Points, in no order, along strands that fork, close into loops and pass close to each other.
In the rows, zero is written as 128.
Two points are linked if the straight distance between their rows is under 120. Some points are linked to none.
(1117): [111,148,103,87,117,144,149,117,157,120,98,90,124,130,209,120,183,133,102,111,154]
(575): [98,97,120,164,103,78,147,158,122,93,111,157,141,144,132,56,129,103,131,170,112]
(23): [137,143,110,140,85,103,143,123,186,144,60,133,125,142,112,136,122,110,161,137,157]
(680): [143,104,110,62,113,171,196,113,122,146,155,110,156,180,108,163,149,135,128,129,132]
(588): [122,146,139,104,131,142,82,95,155,110,97,156,138,128,144,137,76,135,85,116,98]
(146): [111,129,180,152,92,147,126,143,155,156,189,152,84,154,146,85,122,110,114,154,151]
(865): [150,138,120,121,67,95,157,76,163,107,120,114,103,140,106,127,119,108,80,136,111]
(180): [110,201,86,95,61,146,146,130,120,167,87,90,115,89,157,186,129,86,141,125,128]
(19): [144,136,170,136,153,120,157,120,166,130,159,66,141,103,103,136,149,163,87,105,175]
(601): [179,177,127,83,125,126,146,122,131,82,162,112,149,140,187,169,210,155,160,105,158]
(344): [160,200,121,111,86,101,115,120,165,103,54,99,111,102,169,171,181,124,137,114,143]
(1042): [124,67,143,168,184,140,94,147,117,122,117,138,100,150,53,103,105,184,152,126,140]
(361): [136,94,110,135,185,77,173,95,94,80,223,130,112,128,101,109,162,156,107,117,117]
(340): [100,171,148,147,161,103,132,137,138,95,127,147,102,159,111,183,128,124,139,139,121]
(761): [149,144,178,118,91,177,118,142,104,136,107,97,128,126,101,200,133,117,171,108,157]
(377): [92,137,55,94,155,111,155,94,119,138,120,137,135,126,140,138,116,96,123,157,65]
(349): [122,127,89,83,88,99,147,82,134,144,132,156,119,142,113,129,128,117,107,144,90]
(21): [119,180,95,137,103,77,75,155,131,180,107,142,129,113,108,130,86,76,152,100,145]
(780): [106,101,125,107,172,153,134,141,123,82,103,145,131,159,120,126,167,117,119,113,107]
(717): [103,100,174,172,96,194,136,127,133,136,206,182,92,146,167,81,108,143,111,200,152]
(1023): [154,79,120,175,118,105,128,82,149,109,81,113,94,104,91,90,108,153,143,139,115]
(805): [116,186,143,141,137,137,135,137,108,157,183,94,132,124,181,186,94,78,180,138,127]
(893): [80,148,91,122,59,114,134,126,107,157,85,63,99,114,163,130,111,92,104,130,133]
(881): [125,134,156,126,127,94,46,135,153,139,92,206,139,136,98,94,110,182,111,144,109]
(519): [115,142,141,174,115,142,118,129,172,126,77,146,107,149,131,138,79,96,172,142,130]
(140): [110,134,116,136,142,174,80,127,146,123,103,156,125,147,161,107,62,124,144,146,104]
(174): [147,120,196,131,167,159,152,130,155,98,154,117,170,75,145,116,146,163,115,97,168]
(179): [126,101,116,95,76,137,170,114,130,138,123,97,141,111,177,100,159,128,114,126,158]
(852): [71,96,117,97,161,118,146,175,109,109,106,128,119,136,130,110,201,154,77,121,150]
(739): [146,177,112,106,77,120,143,120,171,167,83,41,142,74,157,135,187,132,79,128,138]
(116): [84,87,101,138,114,145,76,135,79,205,110,114,92,114,138,62,109,167,149,122,149]
(694): [130,79,110,146,150,97,100,98,134,157,99,127,99,136,55,106,108,182,150,127,111]
(166): [153,78,121,130,170,158,78,158,95,145,167,155,149,154,128,29,87,177,132,147,118]
(627): [142,190,96,99,150,137,70,154,154,188,146,160,172,124,171,150,95,84,168,95,167]
(382): [162,155,109,148,167,50,131,91,132,102,128,80,131,107,121,216,160,163,77,98,126]
(752): [158,130,209,141,143,165,131,139,141,92,173,169,162,102,141,91,106,143,148,134,129]
(186): [126,112,122,123,73,110,139,131,142,149,73,83,130,86,130,101,182,140,100,124,155]
(293): [153,186,72,128,102,89,97,107,123,118,29,129,90,89,129,182,142,109,132,116,116]
(545): [106,177,118,147,132,51,133,150,147,152,151,43,116,87,151,108,197,128,63,122,162]
(716): [190,68,141,176,149,139,144,101,117,68,138,140,119,65,114,71,192,173,81,101,163]
(528): [127,125,103,133,158,178,119,135,85,138,166,95,146,140,169,170,83,84,169,98,141]
(1057): [154,188,63,132,95,103,93,145,115,147,63,148,87,96,95,144,103,71,130,114,118]
(404): [126,104,127,213,111,89,99,128,113,94,75,114,100,113,116,81,67,132,138,153,98]
(36): [120,84,95,117,180,115,170,151,91,87,129,136,152,143,97,141,155,125,155,111,87]
(954): [110,96,149,172,136,133,122,173,74,116,155,165,87,136,127,97,150,149,172,156,147]
(709): [88,160,196,126,121,181,142,167,152,136,144,113,137,137,175,176,144,109,137,141,171]
(571): [92,137,92,119,114,114,150,91,135,137,94,70,90,100,146,98,137,107,54,135,97]
(378): [178,103,149,119,77,148,145,122,132,80,116,186,120,171,99,92,132,93,120,153,79]
(18): [123,122,153,137,208,109,159,142,83,91,204,112,125,93,92,135,171,147,81,103,124]
(76): [127,155,134,105,115,173,111,137,100,151,72,141,119,85,114,186,136,112,204,126,117]
(362): [98,156,171,145,125,69,133,142,156,122,136,115,175,104,151,135,103,138,114,123,148]
(630): [187,105,134,123,130,174,113,124,123,78,103,178,157,131,127,80,93,112,123,134,63]
(303): [144,151,174,122,151,128,104,132,142,116,195,176,177,119,163,127,88,114,143,111,119]
(993): [84,101,134,123,93,144,119,129,80,180,138,108,105,84,165,127,114,175,150,126,132]
(1006): [137,86,167,153,153,103,120,148,146,80,136,205,160,125,96,75,141,182,127,148,127]
(402): [114,151,155,138,122,114,109,114,155,166,151,111,83,149,101,96,124,107,118,120,138]
(288): [139,160,138,93,164,138,176,100,174,100,158,134,129,142,160,160,206,183,140,142,160]
(777): [91,178,127,93,164,124,168,132,167,115,151,87,123,128,180,140,181,142,118,138,150]
(679): [119,102,170,178,147,176,121,164,91,101,212,191,113,154,140,99,126,155,133,188,140]
(467): [104,117,146,129,117,159,160,149,119,148,145,66,141,162,78,162,96,125,118,114,166]
(185): [111,114,156,112,88,169,72,156,88,173,143,183,96,157,159,138,138,111,151,145,150]
(252): [109,137,127,92,124,142,130,124,91,170,119,115,128,91,150,160,154,151,172,126,133]
(1114): [152,70,157,114,79,171,164,149,97,131,161,184,146,161,90,113,147,118,135,178,93]
(859): [189,97,132,126,173,177,80,147,98,121,108,166,164,137,118,70,83,178,144,164,81]
(844): [120,180,115,132,167,142,88,127,152,164,148,143,93,148,99,112,103,71,129,112,123]
(512): [125,171,115,132,115,100,54,171,132,184,129,204,150,141,132,140,89,73,170,128,158]
(274): [164,68,148,168,147,94,151,143,99,49,133,175,146,99,112,72,165,175,122,122,147]
(44): [106,114,151,156,162,97,110,151,126,92,99,178,141,160,98,164,76,143,140,136,112]
(543): [129,140,128,123,127,126,181,105,198,144,114,60,145,116,104,131,121,128,118,134,138]
(566): [86,86,120,143,173,134,184,133,129,130,159,72,137,143,82,138,123,153,140,118,156]
(700): [134,195,108,123,65,82,142,144,164,179,96,37,148,100,138,143,133,112,133,122,164]
(858): [185,86,150,181,155,141,146,93,130,74,121,79,75,62,128,139,209,169,67,89,155]
(345): [128,88,133,96,156,143,97,135,126,156,186,172,155,150,129,74,101,148,109,109,131]
(391): [134,135,169,133,100,102,100,154,77,75,90,167,170,63,167,137,159,151,141,118,124]
(909): [124,83,101,116,154,111,95,82,143,119,81,150,101,158,66,147,93,182,97,130,94]
(664): [121,156,115,137,116,126,107,125,129,114,135,184,155,167,127,175,66,59,124,153,90]
(895): [114,97,94,145,171,154,148,122,126,131,157,103,157,142,160,119,89,93,184,130,127]
(1029): [174,109,148,107,138,169,157,89,151,99,115,146,163,103,92,104,109,128,117,133,71]
(534): [150,156,99,107,154,79,119,99,82,93,145,99,122,122,164,184,179,160,101,87,132]
(72): [151,101,147,173,170,117,119,99,116,84,105,105,88,73,122,142,157,161,99,104,117]
(1050): [104,128,79,95,155,142,146,57,127,147,112,105,116,86,141,96,121,126,101,144,63]
(1084): [129,198,91,111,53,123,150,142,145,151,122,63,124,142,170,174,136,106,168,146,161]
(40): [80,157,165,129,126,177,145,136,139,111,140,103,131,163,187,161,81,97,79,128,143]
(352): [91,107,96,81,136,85,162,127,98,128,133,109,140,115,141,144,178,170,64,128,128]
(388): [128,62,141,100,81,175,160,125,103,138,156,145,147,176,121,137,121,132,119,133,125]
(945): [153,136,116,148,117,97,116,134,118,106,92,152,158,148,82,146,61,93,137,123,94]
(390): [141,111,159,136,87,167,94,148,126,158,125,106,132,151,96,156,79,116,142,88,160]
(50): [136,95,124,135,135,107,141,151,62,113,160,155,108,147,86,121,164,123,161,130,101]
(999): [139,169,87,128,116,175,113,130,136,183,126,145,95,156,110,120,113,36,157,134,133]
(705): [129,67,148,154,147,117,111,153,121,87,112,148,139,139,67,85,90,202,91,134,128]
(428): [99,111,115,118,101,168,111,124,141,193,125,117,124,188,143,140,110,112,154,117,177]
(916): [120,118,161,123,63,109,138,150,170,129,75,143,124,128,119,97,162,127,126,142,143]
(246): [94,198,168,144,152,134,115,147,146,146,132,75,122,117,157,195,121,127,160,123,162]
(984): [206,121,121,158,151,57,133,101,134,122,157,57,135,74,140,183,190,143,69,99,132]
(1028): [132,87,122,173,160,140,186,127,106,102,170,68,139,124,111,106,100,116,160,110,143]
(1078): [153,154,123,87,139,119,106,129,137,155,153,157,199,111,160,133,106,98,164,89,128]
(439): [98,86,98,155,130,150,86,157,76,174,116,124,110,148,101,112,86,131,173,132,134]
(624): [119,112,84,106,108,169,122,121,180,193,128,127,145,179,132,89,92,55,141,116,135]
(101): [165,173,104,80,144,142,142,140,112,99,147,132,136,138,172,141,197,82,162,106,117]
(862): [142,93,110,116,154,101,153,117,123,110,199,155,147,162,138,87,126,124,123,106,124]
(176): [145,141,86,80,134,74,135,95,110,124,116,114,152,89,150,168,216,160,82,103,117]
(52): [147,124,146,103,128,156,191,93,166,125,130,114,144,151,86,159,123,136,134,132,102]
(883): [134,88,87,137,126,111,97,154,60,148,165,160,114,184,97,117,123,101,195,129,120]
(583): [88,96,142,187,107,97,135,153,140,97,95,137,93,139,136,61,87,155,103,171,109]
(151): [115,172,122,116,151,141,102,80,197,165,93,135,127,106,107,133,60,123,111,143,89]
(339): [119,138,157,94,172,144,118,125,126,130,164,183,110,144,80,123,134,133,97,152,71]
(14): [110,172,140,119,109,126,125,130,113,126,133,173,114,151,135,179,137,88,140,161,94]

A tip is a point with one link. Name the tips that can be reached along the links from each point below, in the order of the rows.
(180) | (865), (101), (151)
(534) | (40), (984)
(1006) | (575), (909), (72)
(862) | (344), (18)

How many points has the smallest loop of links through each point below? Write - if it is on no loop.
(999) | 18
(601) | -
(1029) | 7
(361) | -
(945) | 5

A piece is two or more points that can be reached from each other along the links. Count, over all rows, the pieces, the separate loops (a circle has one, a figure eight two, a Y none), the forks (points with three links) and the tips (points with one).
pieces | 5
loops | 3
forks | 6
tips | 10

Name the points in between on the shortest way along the links from the first point to the second, in order.
(895) / (883) | (1028) > (566) > (467) > (390) > (761) > (76) > (252) > (993) > (116) > (439)
(174) / (345) | (19) > (543) > (52) > (1029) > (630) > (859) > (166)
(72) / (1023) | (858) > (716) > (274) > (1006) > (705) > (1042) > (694)
(1050) / (519) | (571) > (893) > (180) > (1084) > (700) > (739) > (186) > (916) > (23)
